Each scene shows the same named points in several views. A view is turned or mirrored, shifted and resized as a whole, has a little noise and may leave points out.
In the rows, 100 means zero.

Scene 1
View 1
z_243: [98 96 114 84 103 108 113 116 145 132 108 96 112 99 110 100 110 132 85 96 97 83 99 110]
z_437: [109 83 113 78 103 112 99 103 121 146 132 128 124 88 91 108 78 132 108 116 98 96 111 109]
z_77: [99 100 118 87 113 103 113 115 129 126 113 106 109 103 104 100 92 128 88 109 93 93 109 110]
z_26: [125 93 113 85 113 97 106 103 126 113 112 90 108 99 107 91 88 94 113 99 92 82 97 103]
z_971: [107 95 119 82 109 104 122 109 138 120 112 98 100 106 103 95 89 116 93 100 95 98 102 99]
z_814: [100 101 118 87 114 102 114 115 127 123 114 107 108 104 103 98 90 126 87 109 94 96 110 108]
z_145: [115 97 110 92 113 97 91 113 121 125 111 97 124 92 110 97 102 112 105 105 91 70 101 119]
z_555: [107 99 122 83 115 100 132 109 137 107 109 93 90 113 105 91 84 106 90 99 92 104 104 93]
z_18: [70 116 122 96 119 103 118 131 128 129 109 116 110 110 108 105 106 160 56 119 92 99 122 121]
z_931: [102 97 123 82 117 102 127 108 125 117 120 115 96 110 95 97 70 120 89 113 93 115 116 96]
z_415: [132 72 103 77 99 109 75 94 113 150 134 120 139 75 93 107 81 111 136 110 98 73 100 113]
z_541: [88 109 128 90 128 97 131 117 113 112 120 125 94 118 94 98 67 131 74 127 88 124 129 103]
z_637: [104 113 126 93 130 88 137 115 127 87 100 85 80 124 110 83 81 97 81 104 85 108 110 95]
z_454: [89 103 123 84 109 107 136 118 147 119 105 97 92 113 107 97 97 132 71 99 96 105 106 98]
z_88: [109 110 129 90 136 87 136 108 110 86 114 104 79 124 96 84 56 92 89 119 83 124 121 91]
z_43: [103 110 119 97 127 90 113 118 118 105 106 95 104 110 111 91 93 111 87 111 87 90 111 112]
z_81: [112 94 114 86 111 102 102 108 124 126 116 104 116 96 103 98 90 115 104 107 93 85 104 111]
z_361: [107 97 111 91 113 101 92 114 118 132 116 107 125 92 106 101 99 125 100 111 92 76 107 121]
View 2
z_415: [95 126 120 87 127 139 104 110 97 75 75 109 86 99 74 137 116 84 112 70 92 88 70 127]
z_555: [87 114 112 101 94 103 102 108 91 98 84 115 101 98 88 118 120 89 96 113 96 104 91 86]
z_361: [104 108 105 93 109 120 104 118 90 76 95 105 88 94 85 123 118 83 102 87 89 92 87 116]
z_637: [85 105 105 97 78 94 108 114 91 110 87 117 103 91 92 118 124 98 92 122 91 99 100 82]
z_88: [81 111 119 89 73 101 112 114 100 107 70 112 105 87 95 116 128 113 95 118 95 87 103 81]
z_81: [97 111 108 94 107 117 104 114 91 85 90 110 92 97 83 125 118 85 102 92 90 96 85 109]
z_243: [103 109 104 105 110 109 98 111 85 78 101 108 94 101 87 115 114 72 98 100 95 108 87 102]
z_454: [98 110 110 109 96 100 99 110 87 83 95 107 102 100 94 106 117 79 93 116 101 110 97 85]
z_26: [86 114 107 92 105 114 106 110 92 101 85 120 94 97 78 134 118 88 102 98 87 98 80 105]
z_437: [101 122 126 95 114 128 102 111 97 65 77 99 92 98 86 116 119 86 106 84 102 91 85 110]
z_814: [100 111 112 98 99 111 103 114 92 80 90 104 96 95 90 113 120 87 98 101 96 97 93 100]
z_931: [92 117 123 97 93 111 105 111 96 83 75 104 101 94 93 111 123 96 98 106 102 94 96 89]
View 3
z_971: [106 81 93 95 84 100 92 126 87 67 93 118 86 98 90 119 101 101 94 112 108 70 99 126]
z_88: [83 91 81 92 59 107 106 105 65 100 109 86 63 88 69 118 91 108 106 89 74 62 81 140]
z_454: [107 94 106 99 82 96 90 121 75 58 80 133 85 101 100 129 99 95 88 110 93 55 96 141]
z_541: [88 95 97 113 57 113 116 109 75 81 91 97 74 92 96 126 111 84 96 97 77 51 73 128]
z_43: [92 110 101 96 83 114 85 108 89 83 103 109 79 101 87 127 109 105 83 106 96 84 92 122]
z_814: [100 92 100 105 81 110 96 120 93 68 93 114 87 100 99 125 115 91 88 111 105 72 91 117]
z_77: [101 93 103 106 82 110 95 120 95 66 91 116 88 101 100 125 116 90 87 113 106 73 91 117]
z_243: [111 92 109 101 95 103 82 127 97 54 86 134 96 106 105 128 112 95 82 120 116 76 102 120]
z_18: [98 120 126 122 75 116 99 108 88 58 75 130 88 107 123 143 127 74 71 109 85 55 78 124]
z_145: [101 96 99 97 97 117 81 122 113 73 107 110 91 105 92 121 122 101 82 118 126 102 101 100]
z_555: [102 84 90 89 81 97 90 122 77 73 96 116 80 96 82 120 92 107 98 107 98 67 98 136]
z_361: [101 94 101 108 90 119 91 122 113 68 100 110 93 104 101 123 128 91 82 118 123 92 94 97]
z_931: [98 79 89 106 68 106 111 121 81 74 93 103 81 92 91 119 105 91 102 104 94 58 85 124]
z_26: [102 81 85 86 92 106 83 126 99 79 112 105 85 98 75 113 103 112 95 113 121 95 104 113]
View 4
z_415: [73 90 122 122 83 112 111 92 84 110 94 147 95 142 133 106 95 139 130 104 92 82 90 114]
z_555: [104 99 101 85 102 101 74 94 90 121 88 96 97 101 114 92 122 105 95 96 110 75 109 112]
z_77: [100 95 98 91 101 110 98 100 103 114 103 107 89 109 118 88 113 107 102 109 101 83 101 112]
z_26: [91 100 104 90 82 101 74 96 80 116 88 121 100 113 114 101 116 118 106 97 107 74 106 102]
z_541: [111 92 101 90 127 127 89 91 105 144 99 87 106 100 119 83 108 100 82 103 109 87 95 120]
z_81: [92 95 104 97 91 109 94 97 93 113 98 120 94 117 120 95 109 116 109 105 100 81 100 109]
z_361: [90 95 98 97 86 116 105 103 100 111 110 128 91 120 119 93 106 116 111 113 96 87 97 102]
z_18: [113 92 83 82 115 124 116 108 128 115 124 93 82 99 116 73 110 89 92 123 97 94 97 111]
z_88: [109 99 104 82 116 121 57 86 84 153 82 88 119 95 111 93 116 104 75 89 119 78 102 110]
z_43: [101 100 90 79 92 117 81 103 96 124 102 111 101 104 108 89 115 104 92 106 106 83 102 96]
z_814: [101 94 99 91 103 111 96 99 102 116 102 106 91 108 119 88 113 107 101 107 102 83 100 112]
z_437: [89 87 116 114 108 114 114 91 100 117 99 118 91 126 133 94 99 122 116 106 94 86 92 126]
z_971: [101 96 103 91 99 98 86 96 94 111 92 102 89 106 119 92 119 108 104 101 105 76 107 116]
z_454: [111 96 94 83 109 96 89 99 107 107 99 85 81 94 116 83 125 95 96 105 105 79 111 119]
z_637: [111 103 92 71 101 107 57 96 89 132 88 90 106 90 104 90 126 97 80 95 117 76 111 102]
z_145: [88 98 97 92 76 111 95 104 92 108 105 132 93 120 114 96 109 118 112 109 98 82 100 96]

Which points are out of place in each view (at most two, in the order of its rows)? Write none if all are in place.
view 1 => z_541
view 2 => z_81
view 3 => none
view 4 => z_555, z_26
